Each scene shows the same named points in several views. A view is turned or mirrored, shifted and resized as a whole, has a little noise and may leave points out.

Scene 1
View 1
Kor: [ 12  -6   5   0  23  -4  -2   0   9 -18  10  13   8  11   3 -22  -6   9
   8   9   0   4  -2  -4]
kera: [ 15  -1   5  16  -4  -3  18  -7  20  -4  -1 -12   4 -13   4 -15  -5  -8
  -8   3   7  -8  19  -8]
nelon: [ 16 -11   4   5  26  -4 -12 -15   4   3   7  15  -6   9   1 -14   9   7
  -1   6  -1   4   2  14]
zifak: [  8  -5   1   4  21  -3  -3  -3   9 -11  12   8   2   8   0 -23  -2   6
   4   5   2   5  -3  -4]
rovis: [  3   0  -2   5  12   0  -2  -9  12   1  13   7  -8   4   2 -12   5   0
 -10   4   3   0   1   8]
luk: [  0   8  -7  -2  12  11  13   6   3 -20  16   6   1  24   9  -6   3  -2
 -13   2  -1   0  -5   8]
Zenu: [  3  -1   0   3  12  -1   2   2   9  -1  14   6  -5  16   0 -10   8   1
  -6   6   3   5   7   6]
vinen: [ 17  -5  13  11   2   1   8  -8   0  -8  -9  15  10  -4   6  -5  -9   3
  -2 -13  -8  -1  19   3]
vasok: [  1   6   4  -5   9   3  10  13   6 -30  13  20  13  17   9 -10 -13   8
  -1   3  -4   2   1  -3]
tedav: [  8  -3   5  -1  19  -3  -8  -8  10 -15  10  24   4   1   6 -16  -9  11
   0   7  -3   1  -5   5]
panom: [  8   2  14  -2   1   0   6   1   4 -19   0  31  13   1  12   0 -16  11
  -5  -2 -10  -2  15   7]
zire: [ -9   4  -1   6  -2   8   0  -3   2  -2  11  19  -5   3   2  -2  -3   0
 -12 -15  -7   3   5   7]
gem: [ 17 -10  12  10  11  -1   4  -3  -5  -4  -7  13   8   8   0  -8  -1   5
   5 -14  -8   7  17   1]
toda: [ -8   9   6   4 -11  10  13   6   3 -19   5  23  10   0   8   2 -17   2
 -10 -18 -11  -1  11  -1]
mef: [ 10  -1  13   2   3  -3   3  -3   7 -11   0  26   8  -1   9  -3 -10   8
  -4   0  -7  -1  15   8]
bezo: [ -8   0   5  13  -7  -3  -2 -10  20   1  10  11  -2 -23  -4 -17 -14   1
  -2  -8   2  -1   9 -12]
rep: [ 3 -2  7 12 -6  0  8 -5 11  4  1  6 -2 -6  0 -5 -1 -3 -8 -8 -1 -1 21  1]
sivo: [  5  -7   3  10   9  -5   7   5  12  -5   9  -6   3   8  -7 -24   0   0
   8   0   6   7   9 -16]
gug: [ -7   1  -6  13   7   7  -5 -14   9  -3  14   6  -7 -10  -2 -20  -6  -4
  -7 -13   0   0 -10  -5]
bal: [  0   4   0  -5  12   3  -1   0   6 -10  16  22  -3  16   8  -3   3   6
 -11   7  -3   2   1  15]
bog: [ 8 -2  7  3 11  0  0 -5  4 -9  5 19  4  5  6 -7 -3  5 -4 -1 -5  2  7  7]
View 2
bezo: [-25 -13   6  -4  -4 -12   3   8  13  -7  -8   5  -6   4 -16  -3  27   8
  -5  -6  14 -21  24 -10]
sivo: [-10   0   3  -9  -7 -16   0  11  22   1 -14  -7  19  11 -18   3  15   0
  15   8  -3 -22   6  -8]
nelon: [ -2  14   3   1 -14  -1   2   1  12   5 -18   3  18  -2 -14   5 -19   3
  -7 -13  13 -12   1 -20]
tedav: [-10   4   5   8  -6   0  14  -2   4   9 -17  -4  17   4  -4  -2   7   4
  -9  -5  25  -8   3 -19]
Kor: [ -5   9   6   4  -6  -4  10   0  13  13 -15 -10  27  11  -5   2  10   0
   6   1  13 -13  -4 -18]
kera: [-40  -2   5  -8 -21  -9   8   8  20  -5 -18   2   7   6 -21   4  16   7
  19   3  -2  -6  25   1]
mef: [-24   4  -1   2  -9  -4  13   9   7  -2 -15  -9  17   0   4  -9   7  16
 -13  -2  12   4  12 -12]
bog: [-12   4  -1   1  -9  -3   5   5   5   2 -17  -5  17   0  -3  -4   1   8
 -10  -1  10  -1   8 -11]
zire: [ -7 -11  -7  -4  -2  -6  -5   6  -3  -4 -20   1   6  -4 -10 -10   6   5
 -22   7   8  -3  18  -3]
luk: [ -3  -3  -9  -1  -6  -1   3  -3  -4  11 -36  -7  28   5 -15  -5   3  -5
  -4  23   8   4   5   2]
Zenu: [ -5   2  -6  -6  -9 -10   2   7  11   0 -28  -4  23   4 -22  -1  -5   1
  -4   8   9 -11   6  -8]
panom: [-25   2  -2   5  -5  -2  14   8   2   0 -14 -15  20   2  12 -14  13  17
 -16   3  13  10  11 -11]
vasok: [ -9  -1  -4   4   1  -4  13   3   1  10 -23 -20  31  11   3 -10  21   3
  -5  20  12   1   0  -8]
gug: [ -4 -12   5  -1  -5  -4  -6  -4   1   5 -14  12  -4   0 -19   2  17  -6
  -4   1  12 -18  17  -5]
zifak: [ -3   5   5   1  -7  -5   5   0  12  10 -17  -5  21   8 -13   4   8  -2
   5   1  11 -17   0 -15]
bal: [ -5   1  -9   1  -5  -3   9   2  -1   4 -32  -6  25   1 -14  -7  -5   4
 -19   8  20  -1   4 -10]
View 3
panom: [ 14 -15   3 -12 -12 -13 -10  10   8   4  -9  -7   4  21 -16  -7 -38  -1
  13   0 -21  19  -6 -13]
Zenu: [ 10  -1  -3   5  -3  16 -11  -7  12  -1  13   5   2   0   6   2  -9 -14
  18  -8  -6  -3 -12  -9]
kera: [ -4 -11  13  12  -9  33  -4 -18   6   6 -22   7  15  34   0   0  -5   4
  -6  -8 -19  -3  -9 -27]
rep: [ 13 -12   2   1  -9  13 -11 -10  -4   2  -9  11   7  28   3  -7  -8 -10
  -4 -12 -23   3 -19 -14]
rovis: [  7  -4  -6  -1   4  15 -11 -12  10  -5   4   7   4   5  11   4 -12 -11
   6  -7  -8 -11  -2  -2]
luk: [  2 -15  -5 -11  -3  16 -10   6  35   9  17  10   4  -9  -6  -7 -10  -9
  30   2 -15  -4  -2 -15]
sivo: [  2  -6   3  19  -8  23  -2 -14   3   1 -10   5  -2   4 -14   6  -2 -15
  12  -9   5  -3 -19 -33]
zire: [ 16 -22 -13 -18  -3  -1 -14  -1   6   0   0  19   0   9  -2 -12 -10 -21
   6  -5 -22  -3  -9  -3]
vinen: [  4  -8   5   1 -12   0  -8   5  -2   7 -19  11  -3  22  -6 -15 -32   3
  -7  -8 -22  10 -17 -19]
gug: [  3 -22 -13 -10   7  10  -6 -17   4  -7 -19  22  -1   3  -6   1  -4 -21
  -5  -4  -4 -22   4 -10]
bal: [ 14  -7  -7 -12  -1   1 -14   3  19  -2  17  -1   5   0   3   0 -22 -12
  24  -2 -13   1  -1   1]
nelon: [  6  14  -6   9   6   5 -11  -5   2  -8   5   3  -8  -7  17   4 -33  -4
   2 -10   2  -7  -7   3]
Kor: [  1  -1   1  10  -1   5  -2  -3  12  -3  -7  -7  -6  -8 -15  10 -30  -4
  18  -1  10  -1  -2 -20]
toda: [ 15 -34  -4 -23 -14  -8 -11   8  10   8 -12  11   5  22 -25 -16 -16 -14
  13   0 -30  13 -10 -20]
mef: [ 12  -8   3  -5  -8  -6 -11   4   3   1  -8  -4   4  20  -7  -3 -35  -1
   8  -4 -18  13  -8  -9]
bezo: [ 13 -25  -4  -4  -2   6  -6 -23 -12  -9 -30   7   8  30 -12   6  -5 -21
  -9  -7  -9  -6  -3 -15]
gem: [  6   1  -1   8 -10   1  -7   4  -5   4 -10  13 -12   5  -5 -12 -29  -4
  -2 -12 -10   7 -26 -20]
vasok: [  8 -18   0  -8 -10  -1  -6   9  24   6   2  -7   2  -1 -27   1 -24  -8
  34   5  -6  11  -3 -24]
bog: [  9  -6  -3  -4  -4  -1 -10   2   7   0  -3   4  -1   6  -3  -4 -29  -5
   8  -5 -11   4  -8  -8]
tedav: [  8  -7  -4  -6   3  -5  -8  -3  10  -8  -9  -8   0   2  -7   9 -36  -5
  12   1   0  -1   8  -4]
View 4
Zenu: [ 10  16  -2  17  10 -19  19 -23  -7  11  -2   4   1  -4   2   6   5  -1
   5 -20  30  12 -12 -21]
Kor: [-10  12   4  14  15 -26  10 -33  16   2   5 -18  -2 -14   4   1  12 -14
   8  -4  15   0   1 -19]
sivo: [  2  40   3  19   3 -13   6 -27  21   9   5  -3   4  -2   8   2  10  -7
  21   2  23  16 -15  -2]
mef: [ -2  -3   6   6   3 -15   0  -5   2 -20   3  -2  -3 -14  10  -7   5   6
   0 -14  27  -1  16  -3]
zire: [ 17  12   1   7 -11 -18   4   8 -21  -2  -1  12  10  -9   9   0  -5  -2
  10 -21  13  -5  -4 -11]
bal: [ 11  -1   7  13  10 -26  17 -16 -19  -5  -3   3   1 -13   2   4   4  -3
  -4 -27  23   2  -2 -28]
vinen: [ -5   3   1  -3 -12  -8  -8  -2   7  -8   7  -2   0 -12  14 -23   1   7
  12  -6  32  -1  12  10]
gem: [ -9   5  -8   1  -8 -11  -3 -15   9  10   7  -4  -5 -12  22 -14  -8  -3
  15 -10  36   1   8   4]
luk: [ 17  13  24   5  -3 -30  21 -29 -21  -1   1   4   9 -19   4 -10   7 -14
   4 -20  25   5 -18 -30]
toda: [ 19  14  27   2 -20 -20  -4   6 -10 -31   6  13   7 -21  22  -8  -3  -8
  10 -15  13  -8   8   1]
rep: [ 10  20  -2   9  -9  -3  -1   6   0  -5   1  11   5   0   5  -9   5  15
  12 -10  30  12  -3   8]
kera: [  4  30  10   5  -5   0  -2  -6  15  -9   3   0  10   2 -11 -25  26  19
  16   9  31  22 -15  12]
rovis: [  7  12  -7  14   8 -15  13  -9  -9   9  -4  -1   8  -1 -11  -1  12   6
   6 -13  20   7 -13 -19]
zifak: [ -4  18  -2  15  11 -23  10 -27  11   9   2 -13   3  -9   0   3  11 -11
  11  -5  13   2  -7 -19]
vasok: [  8  13  31  10   4 -33  10 -30   2 -23   6  -4   0 -26  18   0   6 -21
   3 -12  17  -2   4 -19]
tedav: [ -6  -2   1  12  15 -24   7 -13   3 -10   0 -15   2 -12  -3   3  13  -4
   0 -11   6  -9   8 -22]
bog: [ -2  -1   1   6   3 -18   5 -12  -3  -4   2  -4  -1 -13   8  -7   3   0
   3 -16  26  -2   7 -11]
gug: [ 10  26  -8   9  -6 -17   0   7  -7  11  -2  -4  20  -2  -9  -2  11  -6
  18  -2  -8  -8 -17 -13]

Which points are out of place in each view (at most two, in the order of its rows)? Write none if all are in place.
view 1 => tedav
view 2 => none
view 3 => gem
view 4 => Zenu, bog
